Points on a hilly landscape, in no order, each with its height.
From any point a ball takes the steepest step (drop divided by distance) to one of its 4 nearest points. It stops when none of these is lower. Distance is the straight distance between rows; heights are no part of it.
siv height 53.1: [ -5  17  16   5  -4 -22  -7 -15   8 -13  -1 -12 -12 -12  14   8   8  15
 -10  13]
bogu height 73.3: [  0  14  39 -11 -17  14   0   0  24  -6  -6  -1  -8 -28 -11 -11  19  -4
   4  -6]
gufom height 40.6: [-13   5 -16   0 -12  -2  10   8  -6  -3   5  -9  -4  26  32  25  -4  23
  11  18]
Sunuf height 49.4: [ 20  -1  23  -4  -5  24  -3  -8   9   5  -9  -1   7 -14 -33  -7  10 -14
 -18 -20]
safed height 54.8: [  2 -11 -24  -1  15 -10   4   7 -18   8   0  14   0  16   0 -10 -18  -8
   4  -2]
mikoz height 27.6: [-24  -9 -14   3   0   1  12  22  -6   4   4  -5  -6  26  48  32  -9  27
  18  23]
fes height 36.5: [ -6  -3 -38   1   3  -3   1  18 -28  17  26   2   4  10  29  10 -28  -7
  17  -7]
devap height 34.4: [ -3   9  35  -5 -12   0  -2   2  20  -7   0  -4  -6 -31   4  -5  19   3
  -1   1]
molud height 59.5: [  8   3  28  -7  -6  16   1  -4  21  -3 -15  -2   0 -16 -29 -11  12 -16
  -6 -21]
nup height 48.9: [  5 -13 -35  -3   7  -4   1   9 -21  17  10  11   3  11   9  -2 -24 -17
   9 -12]
rer height 41.5: [ 16  -4  12   8   2  21  -3 -11  -4   5   4  -2  19  -7 -26  -3   3   0
 -21  -5]
Gesu height 71.0: [  6 -23 -13   8  18   0  -2   6 -12  -2  -3   8  12  11 -20 -23  -6  -4
 -11   1]
dav height 43.0: [ -2   6  -1   7   3 -22  -1  -9   1 -14  -5  -6   1   3   5   4   7  17
  -2   9]
runa height 23.0: [-16  -2 -20  12   4  -8  11  28 -23  11  16  -4   6  17  47  28 -19  14
  12  13]
Zuvob height 77.3: [-18  15  36 -10 -22   7  10  -1  36  -3  -2   5 -12 -31   0 -17  21  -1
  14  18]
Vema height 57.0: [ -7  19  -8   6  -3  -9   7 -11   0 -16  -3 -10 -15  10  20  20  -1  24
   5  19]
bimi height 59.4: [  8 -19 -31  -3  15  -6  -2  14 -18  13   3  11   0  16  -5 -11 -26 -21
   4 -12]
binov height 37.1: [ -1  -4 -36  -3   7  -4   6  12 -20  16   5   9   3  16  12   3 -20  -4
  16  -8]
fam height 60.6: [  4 -13 -37   1  16  -1  -2  12 -28  18  23   6   9  11   5   7 -31 -31
   6 -14]
Girur height 48.8: [ 16  -9  21   3  -4  27  -9 -13   7   3  -9  -3   7  -7 -34  -4   7 -17
 -20  -9]
fon height 79.1: [-31  15  37 -15 -30   9   9  -6  42  -5 -11   8 -17 -24  -6 -19  25   4
  24  25]
Furin height 56.3: [ 10   1  30  -3  -8  20  -4  -7  16   0 -20   0  -7 -14 -37  -9  11 -22
 -12 -19]
kize height 37.9: [ 12 -10  20   5  -1  17  -6  -7   0  -3   2  -4  12 -17 -18  -6  13  -6
 -11  -7]
Meze height 36.6: [-16  12  22   5  -7 -14  -7  -5  25 -11  -7 -14 -23 -22  21   4  12  10
  -6  21]
pume height 65.9: [  6   8  33 -11 -12  15   0  -6  19  -2  -7   3  -5 -22 -16  -8  16 -10
  -2  -8]
suvuk height 32.6: [ -1  10  22   2  -2  -8  -8  -6  16  -7   3  -6   0 -22   2  -4  15   9
  -6   1]
kilud height 43.4: [-15   1 -21  -2  -5   0  10  19  -8   5   8   2   2  25  37  27  -6  15
  16   7]
gilib height 14.9: [-19 -14 -21   0   0  -6   8  31 -18  16  10  -4  -3  20  53  32 -16  18
   8  23]
nok height 13.1: [ 11 -10  14   5  11   6  -6  -6  -5  -7   2  -1  10  -5 -14  -9  14   7
 -15  -5]
mul height 47.2: [ -6  13 -11   6   1 -19   4  -9   0 -10  -6  -7  -4   7   7   8   6  19
   3  10]
Zume height 26.6: [ -6   1 -26  -4   1  -5   5  13 -14  12  11   4   4  14  25  17 -14   5
  14  -3]
Zopan height 44.5: [ 15 -13   0   8   6  24  -8  -8  -4   4  -4   5  20   7 -35  -7   0  -6
 -21   0]
zupe height 32.1: [ 12 -16   1   8  15   7  -5  -8 -11  -2  -1   6  19   1 -18 -14   3   1
 -13   0]
mubes height 70.8: [ 14  -3  15  -1  -3  26  -1 -12  16   6 -21  -6  -1 -11 -45  -8   7 -29
 -30 -21]
fela height 45.1: [  1   1 -15   1   4 -17   2  -5 -11  -6  -4   2   2  13   0  -6  -2  11
   5  -3]
tada height 51.5: [  9  -1  33  -2  -2  18  -6  -5  11   2  -3   0   4 -17 -20  -6  15  -9
  -9 -13]
Veko height 64.7: [ 13 -14 -39  -1  20  -3  -6   8 -26  21  23   7   0  11   2   3 -39 -33
   1 -15]
ruru height 35.2: [ -5  -2 -32   0   3  -6   7  23 -27  16  27  -1  12  14  36  20 -16  -2
  12  -1]
Letu height 40.7: [  5  -7   9   5   6 -10  -5 -10  -2  -8  -3   2  11  -1  -1  -8   8  12
  -8   4]
sedod height 41.3: [ -3   1 -31  -3   7 -13   6   3 -14   1   3   9   3  20  11   4  -9   1
  13  -5]
fum height 58.5: [ -4  10 -21  -2  -9  -8  10  -3  -1  -5   0  -5  -5  21  22  20  -1  21
  12  13]
birok height 65.8: [-10  21   3   7  -8 -12   2 -17   8 -14  -4 -17 -18   4  25  19   5  23
   4  21]
muv height 26.7: [-23  18  33  -2 -12  -7  -2   0  38 -10  -3  -1 -23 -26  17  -4  19   5
  -2  24]
nozo height 82.1: [-18  19  36 -16 -20   7   8 -13  31  -9 -15   5 -18 -24 -21 -18  23  -2
  21  12]
kipu height 42.9: [-10  11 -19  -1  -7  -2  11   6  -5  -6   2  -5  -9  27  29  27   1  24
  15  17]
bifi height 44.4: [ -1  -9 -28  -4   7 -14   0   3 -18  10   0  10   6  17   2  -2  -8  -3
  14  -7]
mapu height 61.4: [  0 -15 -22  -2  14  -8  -1   5 -13   6  -1  12   0  21  -7 -17 -14  -2
   5  -5]
kita height 49.1: [-11  11  -9   3 -14  -3  12  -8   2 -10  -3  -9 -16  19  28  29   2  26
  13  23]
Sebu height 32.2: [ -5   0 -34  -3   0  -9   5  17 -17  18  15   6   1  11  20  11 -17  -5
  17  -6]
feve height 72.8: [ 14   4  17   2  -1  21  -3  -7  19   1 -28  -6  -4 -12 -48 -21  10 -31
 -30 -20]
vol height 50.9: [  7  -2  26  -7  -8  20  -8  -4  11   0  -8  -7   2 -16 -30  -2  10 -14
 -15 -16]
nurer height 38.8: [  3   8   7   3   7 -17 -10 -11   2 -12   2 -11   1 -12   2  -2  12  16
  -4   4]
zarem height 63.8: [ 15 -17 -37   7  17   2  -5  11 -28  15  31   1   8   9  10   7 -42 -30
  10 -13]
dapa height 29.3: [  2   4  27  -2  -4  -2  -7  -5  16  -6   2  -2   4 -24  -4  -5  19   4
 -10  -2]
lizer height 66.4: [  3   7  28  -8 -10  15  -2  -3  20  -6 -22  -2 -10 -16 -39 -16   9 -24
  -6 -20]
mos height 56.1: [ -4   7 -30  -6  -6 -11  11   4 -11   3  -1   1   3  24  22  18  -5  14
  13  -3]
porem height 61.5: [  0   9 -16   1  -4 -16   3  -7  -4  -4  -3  -7  -8  17  19  22   2  19
  10   5]
Kes height 63.5: [  7 -16 -15   3  17  -7  -4   0 -16   3   0  15   8  19  -7 -16  -9  -2
   2   0]
fas height 73.0: [  0  10  33 -11  -8  17   2  -5  22  -1 -10  -3 -11 -24 -24 -12  13 -12
   1 -15]
dum height 43.1: [ -3  -1 -22  -5   7 -16   1  -4 -12   2  -1  12  -1  17   0  -3 -11   5
   6  -4]
rugis height 46.9: [ 21 -12   9   2   5  25  -7 -14  -6   7 -11   0  18  -7 -39  -8   2 -15
 -25  -6]
lero height 31.3: [ 10  -2  19   1   2   0  -8 -10   1  -6   3   2   9 -12 -15  -5  11   7
 -14  -4]
Tev height 81.9: [ -3  11  31 -10 -14  21   5 -11  31 -11 -18   1 -14 -22 -33 -17  15 -14
   9  -9]
Dupum height 35.7: [  0   1  17   7   6 -10  -7  -7   2  -9   5  -5   6 -14  -1  -6  15   9
 -13   0]
bal height 63.1: [  7 -23 -22  -1  22  -7  -2  12 -14   2  -2  13   5  15 -10 -19 -17 -13
  -3  -3]
gugo height 76.1: [-12  13  34 -14 -21   6   4   1  30  -7  -7   5 -15 -26  -7 -15  23  -3
  10   1]
zasad height 67.7: [  5 -15 -11   6  16  -8  -5  -1 -12  -7  -4  10  13  14 -12 -18  -4   5
  -6  -2]
zama height 34.6: [ -9  11  30   0  -9   5  -5  -1  22  -6   1  -4  -2 -30  -2  -7  19   2
  -6  -2]
Sozek height 74.3: [ 16 -20  -8   6  20  14  -1   3 -13  -3  -6  15  19  13 -24 -24 -14  -6
 -15   2]
sobu height 33.2: [-10  12  32  -2 -14  -4  -5   2  27  -6  -6  -1 -16 -31  14  -3  21   4
  -2  15]
kibe height 47.3: [  5  -3 -11   3   8 -17  -1 -11  -3  -6  -3   1   3  12   1  -2   5  12
   2  -3]
Lavo height 63.9: [  9  -1  30  -1  -7  22  -6  -5  21  -1 -28  -4  -7 -12 -47 -17   9 -28
 -19 -20]
Nitav height 66.5: [ -6  21   3   8  -6 -19  -1 -11  11 -16  -4 -18 -20  -6  20   9   3  18
  -6  19]
Zez height 29.1: [ 10 -11   7   7   9   1  -7  -7 -10  -5   1   2  15   2 -17 -11   3   4
  -8  -1]
pugu height 32.8: [ 15 -11  11   6   6  16  -7  -7  -7  -5   0   3  14  -2 -26  -7   6  -2
 -20  -4]
pog height 39.0: [  2  -4 -32   1  10  -7   5  15 -26  22  23   0   5  10  20  10 -27 -15
  17 -11]
Tebog height 41.8: [ -1   7   9   4   2 -20  -4 -10   4 -15  -4  -9  -3  -8   7   0   6  12
  -4   5]
Puli height 45.2: [  3  -5 -37   8   6  -1   5  15 -29  20  30  -2  17   8  21  12 -29 -18
   8  -4]
pev height 37.2: [-12   3 -21   3 -13   0   9  11   2   1   8  -3  -6  25  36  30 -10  23
  19  17]
tufaz height 54.0: [ -1  17   4   4  -7 -21  -2 -15   7 -13  -5  -8  -9  -4  17  10   6  19
  -6  14]
sadu height 16.9: [  5   1  26   5   1   6  -9  -5   9  -6   3  -4   7 -19 -11  -1  15   4
 -13  -4]
voru height 33.6: [-14  -4 -24  -3  -5  -3   8  24 -16  11  20  -9   9  17  40  23 -17   4
  15   7]
fida height 61.9: [  3 -16 -29  -2  16  -8   0  11 -20  11   3  16  -2  20   6  -8 -23 -16
   9  -8]

For each start below, name the point where the ball stops.
mapu | Zume
nozo | sadu
birok | gilib
bimi | Zume
safed | Zume
fida | Zume
fum | gilib

Call two points neighbours if one is among the 4 nearest of the other. Go from one point of each pair to the other, from neighbour to neighbour, staying as low as possible. Name the highest point that can't be avoided.
muv and nok | devap
Zume and gilib | voru
nok and sadu | lero
